Each scene shows the same named points in several views. A view is turned or mirrored, shifted and resized as a whole, has a little noise and may leave points out.

Scene 1
View 1
j430: [-2.63  0.43  0.40 -1.46  2.85 -0.13 -2.84 -0.22  1.19 -1.96 -0.37 -2.00
  2.09  1.56 -1.28 -3.61 -0.23 -0.84 -0.38 -2.03  4.29  0.60]
j39: [ 1.26 -2.15  2.74 -1.96  0.38  1.15 -4.05  2.77 -1.05 -2.86 -1.70 -3.96
  1.33 -1.40 -1.11 -0.62 -0.05  1.45  2.79  0.51 -1.33 -5.40]
j510: [ 0.73  3.40  2.08  0.78  2.31 -1.24 -1.13  0.82  0.47  0.59 -1.99  0.79
 -1.89  3.14 -1.31 -2.05  2.40 -0.47 -3.35  0.86  1.09 -0.38]
j905: [-0.39  1.88  1.20 -0.72 -0.47 -1.73 -0.27  1.67  2.63 -0.78 -2.09 -1.12
  1.38  0.48 -0.53 -1.77  0.45 -1.54 -1.16  1.29  0.35 -2.09]
j192: [-1.67  1.62 -1.12 -2.21  1.90 -0.73 -1.94  1.47  0.73 -2.32 -2.84 -0.49
 -2.42  1.87 -0.12 -2.13 -2.66 -3.53 -2.94  0.78  1.72 -2.19]
j983: [ 0.02  1.37  1.42 -0.69  1.90 -0.11 -1.72  0.94 -0.75 -0.69 -0.94 -2.04
 -1.15  0.59  1.44 -1.28  1.48  0.67 -0.61  2.08 -2.74 -2.67]
j637: [ 0.48  2.79  3.26  0.51  2.62 -0.69 -1.28  0.99  1.66  1.77 -0.88 -0.56
 -0.27  1.69 -1.79 -2.88  4.16  0.57 -1.71  1.01 -1.90 -1.93]
j747: [ 2.43  0.91  1.63 -0.52  0.64  0.40 -1.79  1.89 -1.34 -0.65 -0.65 -0.50
 -1.14  0.24 -0.86 -1.39  0.59  2.01  0.31  0.45  2.05 -1.22]
j70: [ 2.28  2.10  2.08 -0.66  0.59 -0.27 -0.65  2.53  1.59  1.59 -0.33  0.39
 -0.69 -0.21 -2.53 -2.80  1.50  0.85 -0.45  0.70  1.15 -1.84]
j820: [ 0.40 -0.65  2.67 -0.99  2.09 -1.27 -5.00  3.01 -0.27 -2.22 -3.89 -1.59
  0.29  1.07 -1.31 -0.55 -1.04 -1.41 -1.08  0.38  1.50 -3.46]
j880: [-0.30  2.52  2.78  1.25  0.41 -2.22 -0.68  0.59  1.77 -0.77 -2.79 -1.26
  1.74  2.43 -0.32 -1.05  2.98 -0.77 -2.05  1.20 -0.29 -1.20]
j342: [ 2.76  2.51  1.79  0.95 -1.39 -0.83  0.36  1.15  0.43 -0.78 -1.36  0.72
  0.18  1.66 -2.39 -1.37  1.48  1.52 -0.72 -0.44  5.18  0.97]
j240: [ 1.17  0.67  0.77 -1.49 -0.59 -0.06 -1.23  2.12  0.62 -1.83 -1.68 -0.98
 -0.08  0.08 -1.62 -1.55 -0.86 -0.15  0.05  0.15  2.58 -2.20]
j353: [-0.32  2.34 -0.28 -1.01  2.44 -0.96 -2.29  1.32 -0.52 -1.61 -2.99  0.66
 -3.50  2.96 -0.31 -1.63 -1.63 -2.46 -3.87  0.74  2.98 -0.86]
j947: [ 2.49  2.79  0.58 -0.29 -0.25 -0.84 -0.69  2.39 -0.59 -1.34 -3.39  1.37
 -3.87  2.32 -1.26 -0.52 -0.88 -1.20 -3.08  1.62  2.65 -1.78]
j694: [-1.22  1.99  1.34 -0.51  4.15 -3.89 -4.07  2.95 -0.02  0.31 -4.13 -0.06
 -1.79  1.76  3.26 -0.50 -1.27 -3.66 -4.68  3.67 -1.48 -2.06]
j783: [ 1.37  2.52  2.18  0.22  2.23 -1.37 -2.23  2.10 -0.42  0.12 -2.84  0.41
 -2.53  2.17 -0.32 -1.00  1.15 -0.63 -2.94  1.93 -0.04 -1.90]
j975: [ 0.03  0.91  3.00  0.03  3.49 -1.24 -3.98  1.77 -1.38 -0.61 -2.77 -2.01
 -0.99  1.58  1.45 -0.41  1.91 -0.15 -1.78  2.39 -3.29 -3.32]
j248: [ 3.44  2.77  2.88  0.76  1.87 -1.88 -2.08  3.09 -0.19  2.03 -1.97  2.44
 -2.05  1.61 -1.93 -1.58  1.16  0.57 -2.88  0.89  3.93  0.29]
j921: [ 2.30  0.67  1.91 -1.58  3.67 -1.06 -4.70  4.18 -1.26  1.22 -1.87  0.95
 -2.98 -0.03 -0.49 -1.69 -1.54 -0.32 -1.91  1.47  1.83 -2.21]
j28: [-0.38  1.01 -1.15 -2.30  0.38 -1.35 -1.15  2.29  0.70 -1.10 -0.95 -0.54
 -0.29 -0.84  1.44 -1.88 -3.27 -1.52 -0.87  1.29  3.06 -0.66]
View 2
j353: [-0.87  0.99 -1.07  3.87  4.59  0.32  3.65 -0.30 -1.41 -1.87 -2.57  3.96
  2.16 -0.60  3.12  1.35  1.46 -0.65 -0.97  0.30 -1.59  2.38]
j694: [ 1.79 -0.07 -0.81  6.78  3.09  4.13  1.48  1.12  0.37 -2.79 -5.18  2.11
  1.73 -1.03  5.51  1.27  2.07  2.26 -2.45 -0.79 -4.56  3.12]
j39: [ 3.58  2.69  0.51 -1.05  1.58  4.12  0.04  0.66 -1.04  0.09  1.14 -0.03
 -3.68  0.87  0.15 -1.76 -4.77  1.67 -2.29 -2.03 -3.67  0.56]
j783: [ 1.32  1.18 -1.06  3.52  2.00  0.32 -0.04  1.77  0.09 -2.80 -2.87  2.35
  0.38  0.66  3.33  0.82  1.18  0.23 -1.28 -0.54 -0.96  3.06]
j921: [ 1.55  0.15  0.85  2.14  4.73  2.88  0.19 -0.40 -0.73 -3.05 -0.41  2.49
 -1.37  0.48  3.19  0.27  2.60 -0.10 -2.29 -1.91 -1.16  2.24]
j192: [ 0.37  0.87 -0.56  2.83  4.82  0.78  4.87 -0.66 -1.98 -1.37 -2.91  3.23
  1.93 -2.16  2.77  0.51 -0.13  0.13 -1.53  0.58 -3.82  2.38]
j905: [ 1.46  0.03 -0.99  1.28 -0.25  0.08  1.77  0.13 -1.32 -1.82 -2.74  0.32
 -0.09 -1.81  2.58 -1.50 -1.25  1.19 -0.56  2.41 -3.26  2.52]
j240: [ 0.94  0.88 -0.51 -0.23  1.71  0.59  2.66 -1.10 -1.94 -1.29 -0.30  1.40
 -1.22 -0.14  1.38 -1.34 -1.20  0.00 -1.10  1.28 -1.35  1.28]
j747: [-0.08  1.38  0.16 -0.48  1.41  0.72  0.40  0.02  0.33 -1.14  0.28  1.70
 -2.10  1.15  1.96 -0.49  0.12 -0.29 -1.36  0.24  0.06  1.31]
j983: [ 1.43  2.16  0.55  0.64  1.05  1.26  0.04  2.65  2.35 -0.43 -2.77  1.36
 -1.18 -0.43  3.11  0.44 -1.27  1.36 -2.32 -0.65 -3.43  2.59]
j510: [-0.79  0.86 -0.99  2.99  1.16 -1.49 -0.75  1.94 -0.06 -2.68 -2.57  2.40
  1.48 -0.37  3.15  0.77  1.51 -0.55  0.38  0.81 -0.65  3.67]
j28: [-0.14 -0.61  0.43  0.51  2.66  2.06  4.91 -2.49 -0.68 -0.93 -1.72  1.69
 -0.90 -1.79  3.54 -1.01  0.85  0.62 -2.30  2.23 -2.87  1.12]
j342: [-1.94  0.45 -1.71  0.23 -0.83 -1.67  1.05 -0.93 -1.38 -1.93  0.13  1.62
 -0.63  1.40  1.78 -1.17  0.71 -1.21  0.85  3.18  2.12  1.31]
j70: [ 1.57 -0.14  0.43 -0.78  0.83 -1.46 -0.84  0.47 -0.75 -3.08 -0.67  0.83
 -1.77 -0.60  2.20 -1.26  1.08 -0.53 -0.77  0.85 -0.50  3.10]
j975: [ 1.96  2.32 -0.24  3.64  1.49  3.16 -1.58  3.30  1.57 -1.19 -2.83  1.35
 -0.31  0.50  3.24  0.93 -1.21  2.03 -1.83 -2.21 -3.74  2.83]
j430: [-4.12  0.49  1.05  0.68  2.41  1.48  1.26 -1.39 -2.05  0.49  1.14  1.57
  1.31 -3.09  1.34 -0.97 -1.26 -0.25  1.79  1.87 -4.04  1.80]
j248: [-0.32 -0.62 -0.92  2.80  1.55 -0.35 -1.09 -0.24 -1.09 -4.24 -0.69  2.27
 -0.40  1.53  3.38 -0.05  3.93 -1.18 -0.11  0.65  2.02  2.70]
j947: [ 1.42  1.21 -2.30  2.72  2.86 -0.97  3.53 -0.08 -1.34 -3.00 -2.78  3.35
  0.48  1.62  2.80  0.64  1.33 -0.79 -1.80  0.72  0.87  1.95]
View 3
j248: [-0.16 -1.19  1.12  1.13 -2.80 -0.65 -0.80 -2.39  1.94  0.49 -1.09 -0.11
  0.61  5.28  0.03  4.75  0.91  4.59 -1.73  0.96  0.72  0.19]
j353: [-0.12  2.52 -0.77  4.00 -1.88 -0.24 -1.49 -2.62 -3.79  1.26  0.41 -1.64
 -1.30  4.09 -2.14  6.11  0.92  3.15  1.57  0.00  1.77  0.60]
j637: [-2.93 -1.64 -0.12  3.54 -3.44 -0.73 -0.09 -0.59  0.95 -1.22  0.79 -3.60
 -0.26  0.83  0.67 -0.25  1.08  1.65 -1.50  3.01  1.97 -0.44]
j820: [ 0.81  1.65 -0.28  2.61 -4.01  0.51  0.28 -3.67 -0.94  3.14  2.90  0.83
 -0.92 -1.24 -0.72  4.29 -0.68 -0.22  0.95 -0.06  1.06  0.76]
j28: [ 1.17  1.80  0.40  4.48 -0.24  0.21 -0.13 -3.29 -3.33 -2.22  0.94  0.99
 -0.85  2.64 -1.69  3.65 -1.18  0.80  2.76 -1.17 -2.60  0.78]
j240: [ 0.83  1.80 -1.10  3.49 -2.31  0.27  0.19 -2.86 -0.07 -0.17  1.62  0.44
  0.27  2.50 -1.61  2.36 -2.84  0.16  1.46  1.21 -1.35  1.37]
j70: [-0.40 -1.12 -0.05  2.59 -2.90 -1.04 -0.42 -1.71  1.85 -1.88  0.70 -1.71
  0.74  3.42  0.36  1.49 -1.41  0.92 -0.59  2.05 -1.23  0.37]
j430: [ 1.07  2.64 -1.23  5.82  0.37  1.31  2.60  0.45 -2.38 -0.46  2.01  1.81
 -2.69  1.20 -1.15  4.04 -0.52  0.42  0.43  4.58 -0.41 -1.00]
j880: [-2.80  1.02  0.84  3.52 -2.73  0.74  1.32 -1.96  0.07 -0.28  1.14 -1.13
 -0.75  0.06 -1.35 -1.02  0.71  4.00  0.84  2.50  2.08  1.32]
j975: [-2.72 -0.94 -0.69  4.30 -3.79  0.59 -1.15 -3.56 -1.83  1.53  0.78 -1.79
 -0.44 -2.29 -0.58  0.89  1.76 -0.02 -0.38 -1.89  3.39 -0.29]
j342: [ 0.09  1.26 -0.61  2.75 -1.33  0.94  1.08 -1.70  2.67 -0.36 -0.76  1.67
  0.99  5.72 -2.15  1.65 -2.17  4.34 -0.39  3.43 -0.43  1.39]
j192: [ 0.18  3.35 -0.67  4.61 -1.92 -0.49 -1.06 -2.76 -5.04  0.12  2.06 -2.19
 -1.93  2.57 -2.04  5.27  0.01  1.40  3.18 -0.10  0.45  0.99]
j39: [ 0.62  0.36 -2.81  3.93 -4.27  1.09  0.24 -3.85  0.97  1.65  3.09  1.09
  0.91 -3.05 -0.66  0.08 -4.04 -5.22  0.31 -0.51 -0.57  0.58]
j983: [-2.41 -0.75 -1.66  5.31 -2.56  0.43 -1.11 -2.82 -1.64 -0.81  0.28 -2.10
  0.18 -0.43 -1.05 -0.46 -0.09 -0.95  0.06 -1.12  1.52 -0.17]
j510: [-2.20  0.08 -0.12  3.40 -2.52 -0.29 -0.55 -1.32 -0.32  0.05 -0.29 -2.54
 -0.51  3.61 -0.90  2.48  1.56  4.22 -0.72  2.21  2.61  0.18]
j747: [ 0.13 -0.31 -1.94  3.77 -2.03  0.66 -0.51 -2.59  1.17  0.07 -0.45  0.85
  1.11  3.03 -1.20  2.06 -2.06 -0.09 -1.06  0.45 -0.18  0.04]
j905: [-1.12  1.56  1.02  3.54 -2.38 -0.08  0.87 -2.45 -1.06 -1.78  2.20 -1.17
 -0.73  0.70 -1.16  0.11 -0.84  2.04  2.44  1.61 -0.66  1.73]
j694: [-2.04  0.08  2.54  3.36 -3.08 -0.44 -1.67 -4.49 -5.09  0.66  1.08 -2.15
 -2.07 -1.22 -0.45  4.13  4.14  3.14  1.92 -3.80  2.57  0.31]
View 4
j637: [-2.78  1.11  0.14  0.86  0.69 -1.74  2.33 -3.06  0.81  4.50  1.46 -2.97
  0.66 -0.66  1.10 -1.76 -0.06  0.59 -0.41 -2.39 -2.16 -5.13]
j983: [ 0.00  1.62 -1.03  2.91 -1.51 -1.69  3.42 -2.56  1.91  3.88  2.10 -2.25
  1.09 -0.15 -1.79 -1.23  2.39  1.56  0.51 -3.68 -2.04 -1.55]
j342: [ 0.27 -1.89  1.66 -0.15  3.21 -1.54  0.48  0.52  3.62  1.67 -0.16 -6.28
 -0.67 -0.31  1.19  0.52 -1.82  2.30  2.10 -1.37  1.69 -1.61]
j430: [ 0.33  0.97  2.27  1.38 -0.65 -5.81 -0.84  0.93  3.51  0.61  1.13 -4.80
  2.01  1.09  0.98 -0.99  2.64 -1.89  2.59  1.67 -0.95 -1.16]
j905: [-2.85  0.36  0.85  0.00 -0.07 -1.92  1.02 -1.90  4.64  1.77  3.66 -2.99
  1.50  0.02 -1.69  0.30  0.22  0.24  1.46 -2.16  0.36 -1.65]
j921: [ 0.54  0.12 -1.99  0.13  0.06 -2.44  1.00  0.09 -1.54  3.07 -1.77 -2.24
  0.76 -0.81 -5.04 -1.25  0.07  0.62  0.65 -0.46 -1.49 -0.15]
j192: [-0.57  3.12 -1.75  1.47 -1.51 -2.20 -1.46 -0.43  2.40  2.44  3.23 -2.92
  1.98 -0.50 -3.26  0.57  0.01 -0.70  1.35  1.87 -0.24  2.28]
j747: [ 1.21 -0.59  0.02  0.83  0.91 -1.90  2.65  0.69  1.93  2.10 -0.80 -4.08
 -0.27  0.02 -1.16 -0.65  1.00  2.37  0.80 -2.50 -0.57 -0.76]
j353: [ 0.65  2.31 -1.99  1.99 -0.14 -1.83 -1.94 -0.98  0.90  3.66  1.47 -4.02
  1.34 -1.25 -2.30  0.37 -1.53  0.11  1.96  1.95  0.17  1.73]
j510: [-0.91  1.10 -0.55  1.62  1.39 -1.37 -0.14 -2.82  0.69  4.76  1.15 -4.38
  0.62 -1.40  0.54 -0.60 -2.21  0.70  1.20 -0.43 -0.48 -2.71]
j240: [-0.68  0.25  0.51 -0.39  0.26 -2.29  1.48  1.13  3.69  0.66  0.78 -3.48
  0.48  0.22 -1.72  0.33  1.04  1.65  0.85 -1.34  0.22  0.64]
j28: [ 0.94 -0.65 -0.61  0.87 -0.65 -2.27  0.18  0.96  3.89  1.06  3.02 -3.75
  1.37  0.59 -5.20  0.40  1.05 -1.16  2.32 -0.37  0.41  0.64]
j975: [-1.22  2.38 -1.18  2.81 -2.05 -2.79  2.50 -4.79 -0.14  4.65  0.17 -1.12
  2.36 -1.00 -2.27 -1.54  1.79  2.27  1.35 -3.74 -2.17 -1.19]
j880: [-2.98  0.85  1.41  1.28  0.29 -2.45  0.66 -4.47  3.42  3.30  2.36 -3.41
  1.91 -0.73  0.63 -0.21 -0.56  1.43  2.40 -2.89  0.20 -2.81]
j820: [-2.10  1.88  0.43 -0.29 -1.46 -4.62  0.40 -1.52  0.93  1.21 -1.60 -1.47
  2.48 -0.66 -2.88 -0.40  1.59  2.11  2.02 -1.10 -0.49  1.87]
j947: [-0.08  1.09 -1.99  0.58  1.32  0.22 -0.36 -0.73  1.53  3.31  0.85 -3.97
  0.06 -1.57 -2.45  1.17 -2.83  2.61  1.05 -0.29  1.23  1.80]
j783: [-0.99  1.40 -1.57  1.43  0.37 -1.23  0.63 -2.99  0.00  4.56  0.46 -2.88
  0.93 -1.50 -1.98 -0.52 -1.35  1.77  1.00 -1.51 -0.67 -1.07]
j70: [-1.65 -0.77  0.08 -1.02  1.72 -1.15  2.55  0.46  1.75  2.46  0.69 -3.52
 -0.48 -0.16 -1.07 -0.75 -0.38  0.80 -0.73 -1.94 -0.91 -3.35]
j39: [-1.56  1.47  1.08 -0.25 -2.32 -4.11  5.09  0.26  2.85 -0.11 -1.46 -0.54
  1.38  0.73 -2.24 -1.03  5.48  3.92 -0.09 -4.80 -1.95  1.26]
j248: [-0.24 -1.68 -0.64 -0.48  3.13 -1.38 -0.26 -0.92 -0.69  3.82 -1.85 -4.75
 -0.17 -1.45 -1.81 -0.52 -3.34  1.25  1.50 -0.61  0.42 -2.53]
View 5
j510: [-0.65  1.45  2.36 -0.28  0.74 -0.60 -0.03 -0.53  2.22 -1.83  1.39 -0.05
  1.06  0.70  0.27  0.72 -1.00 -1.16  1.46 -0.23 -2.51 -0.60]
j248: [-0.32 -0.74  3.03  2.78  2.71  1.41 -0.92 -1.15  2.68 -1.13  1.04 -0.54
 -0.17  1.42 -0.03  1.22 -1.50 -1.34  2.04 -0.03 -1.00  0.49]
j430: [ 0.31 -0.57 -1.83  0.61 -1.39 -3.22 -0.14 -0.42 -1.04 -3.73 -1.79  0.31
  2.57  1.83 -0.94  4.23 -0.84  0.04 -0.25 -2.78 -1.90  1.63]
j905: [ 1.18  1.57  3.21 -0.64 -1.79 -1.41  1.17 -0.06  1.81 -1.37 -1.36 -1.40
  0.90  0.54  0.17  3.37 -1.10  0.00 -1.18 -2.89 -0.44 -0.53]
j820: [ 2.49  1.83  3.50  2.99  0.38 -1.37 -0.20  2.51  1.23 -3.38 -1.84 -0.25
  2.07  4.29 -0.12  3.50 -0.37  1.47  0.19 -2.89 -1.59 -0.33]
j39: [ 3.83 -1.03  3.24  2.06 -1.77 -2.32  1.01  5.85  1.04 -0.76 -3.04  0.16
  0.07  5.46  0.84  5.33 -0.44  0.71 -2.49 -3.19 -2.29 -2.43]
j28: [-0.39  1.25  0.98  2.76 -0.81 -1.57  1.52 -0.16  0.58 -0.28 -0.60 -0.99
  1.00  1.79 -0.79  3.28  0.78  0.37 -1.90 -4.72  1.58  1.13]
j70: [ 0.75 -0.99  2.95  0.50  0.39 -0.66 -0.15  0.61  2.17 -0.05 -0.15 -0.11
 -2.11  0.87  0.67  3.38 -1.80 -1.65 -0.38 -1.42 -1.52  0.07]
j240: [ 1.32 -0.18  2.21  2.22 -1.41 -0.58 -0.34  0.51  1.05 -0.60 -0.95 -0.67
  0.23  2.48 -0.51  3.75 -0.71 -0.30 -1.74 -3.86 -1.58 -0.28]
j353: [-1.11  3.83  1.59  2.61  0.65 -0.99 -0.50 -0.67  1.00 -2.03  1.94  0.17
  2.19  2.26 -0.98  0.86  0.95  0.11  0.55 -3.35 -1.69  0.72]
j983: [ 0.31  1.35  2.41 -0.68 -1.03 -2.69  2.86  3.76  1.82 -0.10  0.01  0.25
  0.87  2.52  1.22  1.95  0.46 -0.37 -0.97 -1.11 -1.28 -2.44]
j747: [ 0.55 -1.91  1.52  2.43 -0.26 -0.27  0.18  1.59  1.42  0.16 -0.04 -0.02
  0.01  3.11  0.13  2.73 -0.52 -1.10 -0.75 -1.65 -1.84 -1.18]
j880: [ 0.97  1.07  3.32 -1.85 -1.56 -0.88  1.27 -0.09  2.37 -2.39 -1.09 -1.51
  2.39  0.45  0.49  1.84 -1.63 -0.12  0.42 -0.55 -1.69 -2.04]
j921: [ 0.25  1.20  2.86  4.05  2.94 -1.10  0.20  2.49  1.68 -1.09  0.53  0.76
 -0.60  3.66  0.31  2.47  0.36 -0.05  0.77 -1.92 -0.20  1.00]
j342: [ 0.20 -2.80  1.41  1.74 -1.13  1.72 -1.31 -2.53  1.67 -0.47 -0.06 -1.56
  0.92  1.04 -0.84  2.27 -1.92 -1.63 -0.23 -1.61 -2.28 -0.79]
j947: [-0.32  2.54  3.71  3.07  0.27  1.17 -1.03 -0.91  2.31 -0.14  2.10 -0.80
  0.74  2.17 -0.81  0.72  0.25 -0.54 -0.23 -3.30 -1.96 -0.78]
j975: [ 1.04  2.54  3.76  0.03  0.60 -2.47  2.61  4.70  2.33 -1.80 -0.24  0.42
  1.75  3.62  1.50  1.38  0.43  0.59  0.76 -0.04 -1.55 -2.56]
j783: [-0.02  2.39  3.70  1.08  1.12 -0.56  0.56  1.24  2.58 -1.21  1.20 -0.05
  0.84  2.12  0.50  0.83 -0.16 -0.40  0.98 -0.85 -1.67 -1.17]
j637: [ 0.53  0.50  3.13 -2.37  0.36 -2.11  0.94  1.64  2.48 -1.59  0.05  0.46
 -0.69  0.38  1.55  2.20 -1.97 -1.50  1.02  0.77 -2.67 -1.14]
j694: [-0.45  6.02  4.29  1.34  2.10 -2.25  3.09  2.02  2.50 -2.74  0.41 -0.52
  2.79  2.20  0.63  0.52  1.40  1.74  1.56 -1.60  1.82 -0.08]

Which points are out of place in each view (at most two, in the order of its rows)? Write - if all are in place.
view 1: j921
view 2: -
view 3: j975
view 4: j905
view 5: j983
